Points, in no order, along strands that fork, close into loops and pass close to each other.
Points whose rows are less than 81.1 apart are linked; no others are. Some points are linked to none.
mosi: [ 15 -20  31  57  46 -22  -9   2 -47 -11   0  41   7  -3 -28  -5 -14 -69
   9   7 -22]
gava: [-15 -20 -25 -39  21 -19  20   9  65  62  27  -9  19 -24 -29  27 -16  15
   1  12  -6]
peku: [  8  21  26 -16 -34 -22  22 -15 -27 -40 -13 -54 -29  -8   6  33  -2  35
  12 -12   2]
reve: [ 19 -42  22  35  45 -19  13 -11 -27  16 -29  42  24 -22   3 -20  21 -13
  36  25 -18]
Mosos: [  7  -5  18  33  41 -12 -31  16 -56 -22  11  53   3 -13 -35   3 -11 -35
  20  29 -31]
lufo: [ 45  20  23   1 -39 -42  16 -22 -35 -42 -14  -1 -36  -7  20   5   5 -20
  10 -19 -13]
basez: [-11  -2  14 -16   3 -15  31 -25  -4 -14  -7 -53  19 -24  49  52   2  30
  39   4  13]
tonup: [ 45  -7  20  51  -5 -19  -1 -22 -49 -20 -10  26 -16   3 -20 -32  10 -64
 -16 -14  -3]
tor: [  8  32  23   3  42 -10 -12  17 -21 -27  48 -12   2 -18  29  50 -24  -4
  36  -4   1]
Varab: [  2 -48 -28  -2  24   8  12  11  47  58 -31   5  21 -37 -10 -38  35  25
   8  20   0]
bepi: [ -3  21  26  -7  -6 -21   2   4 -35 -37  -5 -19 -11 -14  18  37  -6  19
  30  12 -14]
Pili: [ 15  10  23 -22 -34   2  29 -29  42   1  30 -41 -24   9   8 -21   1   6
 -29 -42  35]
soli: [-11  54  11  -7  -3 -14 -21  14   8 -33  50  18 -29  28   5  33 -23 -54
 -21 -26 -17]
Buz: [ 15  17   7   2 -37 -23  32 -25  15 -16  -8   5 -14  24  43  -8   3 -26
  -4 -31   3]
bamid: [-30 -19  17 -19 -17  -4  29 -16  14   2  -8 -57   7 -22 -21  21  25  78
  14  -1   6]
befi: [  9  -4  28 -20  26  -3 -10   0  13  11  55 -27   0 -37 -41  25 -14  44
  30   5  -2]
gav: [ 15  30  21  15 -25  -9 -38   9 -72 -55 -20  20 -30  -1 -21   1   1   1
  13  10 -22]
Zarob: [ 24 -33  25  -8 -18 -50  37 -48  -3  10 -35 -10   4 -34  39   6  13  21
  32  -2  -2]
mumoz: [ 24  -5  34  -4  15 -45  14 -28  17   8  32  -4  -3 -12  23  16 -17 -12
  18 -25  -2]
Pove: [  1 -35  -3 -12 -16 -54  26 -26  47  40 -31  37   5  12  24 -19   0 -31
 -19 -12 -23]
Ser: [-17  14 -25   7  -4  48 -59  12 -29 -12   5  32  -5  26 -22 -17 -15 -26
 -38  17   5]
kun: [-28 -20 -12 -42  -5 -49  16   8  52  40   8   6   9 -17 -19  17 -15   5
 -20   8 -31]
Degab: [ 15  -2  33 -11 -18 -22   8 -15   0  -4   8 -10 -16 -23 -17  -8  -1  26
   7  -5  -6]
gazip: [-50  -7 -65 -16   8  26 -14  57  23  34 -30 -13  12  11 -34  -9  10  24
 -29  39 -14]
megol: [ 17 -16 -21  12  -2  25 -10 -20  14  26 -13  30   2  36   9 -53   2 -52
 -51   1  21]
Rirog: [-18  28  -1   4  43 -20  -5  17   3  -7  53  18  25  -3  25  66 -39 -26
  45  -5 -20]
zeled: [-25  -1 -28  25   0  73 -35  12 -31 -12 -22  34  24  18  15 -26   9   0
  -1  15  19]
Bonuk: [-31   8 -36  -5   4  64 -39  32   0   6   4   5  13  26 -24  -5 -12   8
 -26  18  13]
Kirog: [-29  32  11 -19 -12 -10 -15  16   5 -24  29  18 -11  15 -19  25 -23 -19
 -12  -1 -27]
vemaz: [-45  48  -6  -8   3  32  -2  25  14 -25  46 -17   7  32   8  34 -22  -9
 -10 -15   9]
mobu: [  2 -12 -65  -6   5  41 -39  46  18  62   8   0   6  25 -16 -16  -2 -10
 -56  57   5]
guna: [ -9  19   1 -17 -35 -21  17 -18  35  -3   5  18 -20  29   8  -2 -10 -37
 -37 -17 -14]
doro: [  7 -15  10  -7  38  -7   2  -3  17  25  37  -1  22 -34 -14  31  -7  23
  48  13  -5]
Migiv: [  7 -44 -24 -24  24  -1  21  -2  62  67   2 -10  17 -27 -17 -16   7  20
  -3  10   7]
gop: [-20   8  -6   3 -33  19   0   9  -5 -15 -27  21  -2  22   2 -18   8   0
  -8   6  -7]
boge: [ 18 -15  19  -3  -4  -6  31 -38 -15  -7 -36 -30   5 -30  47  12  18  31
  45   8  14]
tani: [-39  23   3 -18 -32  15  10   4  12 -23  11 -33 -12  30 -35   3  -3  30
 -35 -17   5]
Finet: [-21 -13   0  -9 -26  17 -22  22  12   4 -27 -24 -15   0 -62 -24   9  61
 -29   3   8]
Sar: [ 55  23  -5  23 -52   1   8 -26 -13 -34  -7   5 -29  25  16 -33  26 -41
 -30 -51  23]
dodu: [-38  56   3 -13 -13 -15   9  13  23 -31  57 -16 -11  32  17  46 -27 -27
 -28 -38  -5]
Pul: [-31  -7 -38 -44  12   0   4  33  46  50  25 -21   7  -7 -55  21 -20  16
 -24  29 -15]
Vug: [  9 -32  10  16  33 -15  20 -19   4  24 -23  23  28 -19  33   3  16   3
  47  17  -8]
vil: [ -2  -9  13 -24 -42 -20  -8   5  18   2 -18 -16 -32  -8 -63 -30   8  49
 -38  -4 -14]
bufo: [-13 -22 -44 -18   6  -3   0  31  42  51 -26  19   6  15   0 -23   0 -20
 -39  33 -21]
Nenil: [ 12 -41   8   2  11 -27  23 -21  29  37 -24  21  15 -13  14 -29  16  -2
   7   7 -11]
zaga: [  4  14  -4  24  24  39 -49   5 -31 -14  39  17   0   9 -17 -13 -15 -29
 -20  -5  18]
ruf: [ 44   1  25  22  -9 -56  18 -33 -47 -25 -30  28 -16  -4  18  -6   6 -39
  23  -8 -24]
kop: [-21 -18 -24  -2  37  -8   2  32  11  32 -10  35  21 -41 -17  19  12  17
  41  35 -30]
vosel: [-17   9   2 -17  33 -31  -2  13  10  13  50  12  28 -33 -18  69 -34   7
  51  13 -25]
Zorif: [ -2  20  -7 -20  28  22   4   0  62  21  62 -20  10  23  14  15 -29 -24
 -20 -21  30]
Posen: [-24  14 -14  36   7  79 -40  18 -42 -31  -5   7  26  13  27   1   6  18
  25   7  31]
Boru: [ 29   9  18   2  16  15  -9 -17 -67 -41 -42 -21 -13 -28  29  17   8  17
  48  10  16]
tapek: [  0 -15  -6   8   3  14 -13   7  -9   7 -20  36   5  -2 -11 -36  10  -3
  -8  16  -3]
rem: [  0 -14 -52  -4   8  76 -46  15  11  38  11   0  14  22 -12 -26  -9  -1
 -52  29  34]
zabuv: [-31 -13 -52  -5  -8  10 -16  41  12  26 -62  28   5   4  -5 -42  20  -4
 -36  37 -29]
kam: [  2  23  15 -13 -26  20  23 -13  12 -20  27 -66 -13   9  16   3   4  30
 -11 -41  44]
gon: [  3 -28 -14  18  38   7 -11  17  -9  25 -20  42  21 -26 -17 -23  17  -3
  20  35 -13]
fal: [  3 -19   9   3  17 -39  24 -31  31  25  -1  29  29  21  52  14 -13 -33
  28 -27 -10]
koz: [  3 -15  13  -9  22 -62   6 -24  36  31  27  35  14  17  14  25 -32 -47
   6 -30 -30]
bivu: [-12  -8 -33  18  19  43 -35  18 -22   3 -17  55  17  16  -2 -25  -4 -27
 -10  30  -2]
bavez: [-32  -2   8  -6  -9 -13 -18  30 -22 -17 -26   7  -6 -15 -39  22   8  50
  19  26 -42]
sof: [-24 -15 -18   5 -18  12 -42  40 -10   2 -48  11 -11 -11 -51 -34  17  42
 -18  23 -12]
nitam: [ 28 -38  20   0  30  -1  -5  -8   7  33   3  -7   6 -44 -35 -31  19  41
  17  13   3]
Kesu: [ 30   4   7  15 -20  29   1 -17 -52 -38 -47 -10  -4  -3  36 -16  22  15
  32   2  26]
kolus: [ 12   0  22  24   8   5 -41   9 -54 -26   4  30  -7 -10 -35 -16   1   3
  11  19 -18]
piner: [  1  -2   5   6  38  -3  22 -19  12  -2  13 -27  31 -15  65  54  -6   3
  62  -1  19]
Setuk: [ 13  18  14   4 -11  -8  34 -22  16  -9  11 -21   0  14  67   9  -2 -11
   8 -43  29]
mik: [  2 -17   9   8  41 -30  18 -22  20  24  18  13  40  -2  59  43 -11 -17
  53 -12  -2]
ledo: [ 27  10  15  33  21  41 -35  -5 -44 -17  34 -15  -7 -12  -9 -20  -2   1
  -7 -21  40]
viki: [-23   1  21 -19 -10  -9  13 -17 -20 -30 -13 -70  -3  -6  -9  44   4  69
  21   0   8]
pobo: [ -3  25  -3  29  -1  69 -51   8 -47 -36  23  -8  -1  11  10  -7  -3  17
  -2 -24  40]
sivo: [ 59   6  12  16 -39  12  18 -33  -3 -15   6 -24 -25   8  11 -51  19 -17
 -27 -49  50]
pogir: [-27  22 -17  21 -48  29   9   2 -33 -45 -44  23   6  36  32 -16  16  -8
   3   0   2]
palo: [ 26 -40  29  64  28 -17   5 -20 -31  10 -19  29   8  10 -11 -32  -1 -69
  -4  -3  -3]
sotu: [ 37  16  35 -14  -5 -26  17 -20 -15 -24  16 -50 -28 -29  27  23  -7  16
  17 -31  18]
zetig: [ 48   3  40  -1  17 -19  25 -31  16   4  41 -53 -18 -28  36   5   1  11
   8 -43  42]
fif: [-21 -14  20 -26   3 -11   5   1  28   8  32 -54   5 -30 -49  38  -2  74
  17  -2  -3]
betef: [-48  24 -10 -18 -32   5  -2  18   3 -23  -5   9 -10  35 -25   6  -3   0
 -29   4 -26]
tevan: [ 54  -4  27   7  -8   1  32 -38   5  -1  14 -45 -18  -8  38 -28  17   6
  -1 -44  55]
tovem: [ 52   1  14  62   3   2  -3 -17 -66 -34  -4   8 -15   6  16 -26  11 -52
  -9 -29  30]
Bado: [ 40  32  20  13 -41 -17 -20 -11 -51 -47  -1   6 -44   4 -25  -8   9 -16
  -4 -21  -6]
kefi: [-70 -11 -57 -17  -2  17  27  31  32  25 -37   3  25  27  -3  -3  19   5
 -31  23 -21]
gito: [-20 -12 -41  -3   0  17 -48  50 -12  21 -35  29  -6  -1 -41 -28   5  -3
 -31  40 -30]
Mel: [ 14   2   9 -23 -44 -17  27 -34  46   8   4  -8 -28  19  -5 -28   0 -16
 -43 -25   6]
Nek: [ -1  27  15  15  18   5  -6   8 -36 -33   8   3   3  -4  37  25 -11  -8
  37   5  -2]
gemi: [  4  -1 -45 -34   7  15 -17  39  36  64  29 -15  -3  19 -43   7 -23   2
 -47  51  -4]
Divuv: [-24  -5 -54 -16  27   8 -33  62   8  42 -22  12   4 -12 -49  -3  -3  10
  -8  47 -36]
milod: [-48  43 -16   2 -26  36  14   8   3 -35  12 -12   2  49  23   4   0 -11
 -28 -19  16]
leru: [-44  16 -13  -9   7  26  11  17  21 -12  21  -5  24  16   3  24 -12   6
   6   8  -4]
Vozo: [  5 -40  -5   7  20  31  -5   9  17  35 -19 -12  14 -41 -26 -23  42  53
  28  21  17]
sazon: [ 25 -37  16 -12  17 -28  10  -9  25  38   0  12  -5 -29 -37 -34   8   6
 -18   8 -13]
gumo: [ 38  15  33   1  13 -25 -13 -10 -74 -48 -13 -15 -30 -31   5  21  -7   8
  37   5  -5]
kevo: [-13 -18 -26  -8  -1  -7  18   4  45  34 -40  45  14  31  30 -24   0 -37
 -23  10 -16]
Fupi: [-32  -4 -13 -11  13 -10  11  14  21  15   5  25  23  -7  -4  24  -7   8
  22  20 -28]
sani: [-24  48 -21  15 -48  24  17   5 -18 -50 -14   9 -10  52  43   0   6 -30
 -15 -22  10]
toti: [ -8   8   9  -6  -5  20  39 -18  37  -2  20 -52  15   8  40  10   6  20
   7 -25  38]
dob: [  4 -13   6 -27   9 -48   2 -10  43  31  14  30  -3   5 -13   4 -28 -31
 -26   2 -26]
sesim: [ 53  16  -3  28 -33   9  10 -22 -54 -39 -27   1 -17  12  33 -24  22 -24
   8 -25  27]
Zot: [ -4   6  13 -20 -63  -4  19 -13  19 -14  -4 -37 -26  19 -36 -18   8  39
 -35 -28   4]

A piece is all that can be reached along the links. How many separate loops has the piece of each point below (a circle has one, a figure eight two, a Y none), and how many tips (points with one link)?
Zot => loops 5, tips 2
palo => loops 2, tips 1
Setuk => loops 1, tips 0

How many points has the smallest loop of links through each point below? Write - if it is on no loop.
kam => 7
gemi => 18
vosel => 11
pobo => 7
zabuv => 17
gop => 9
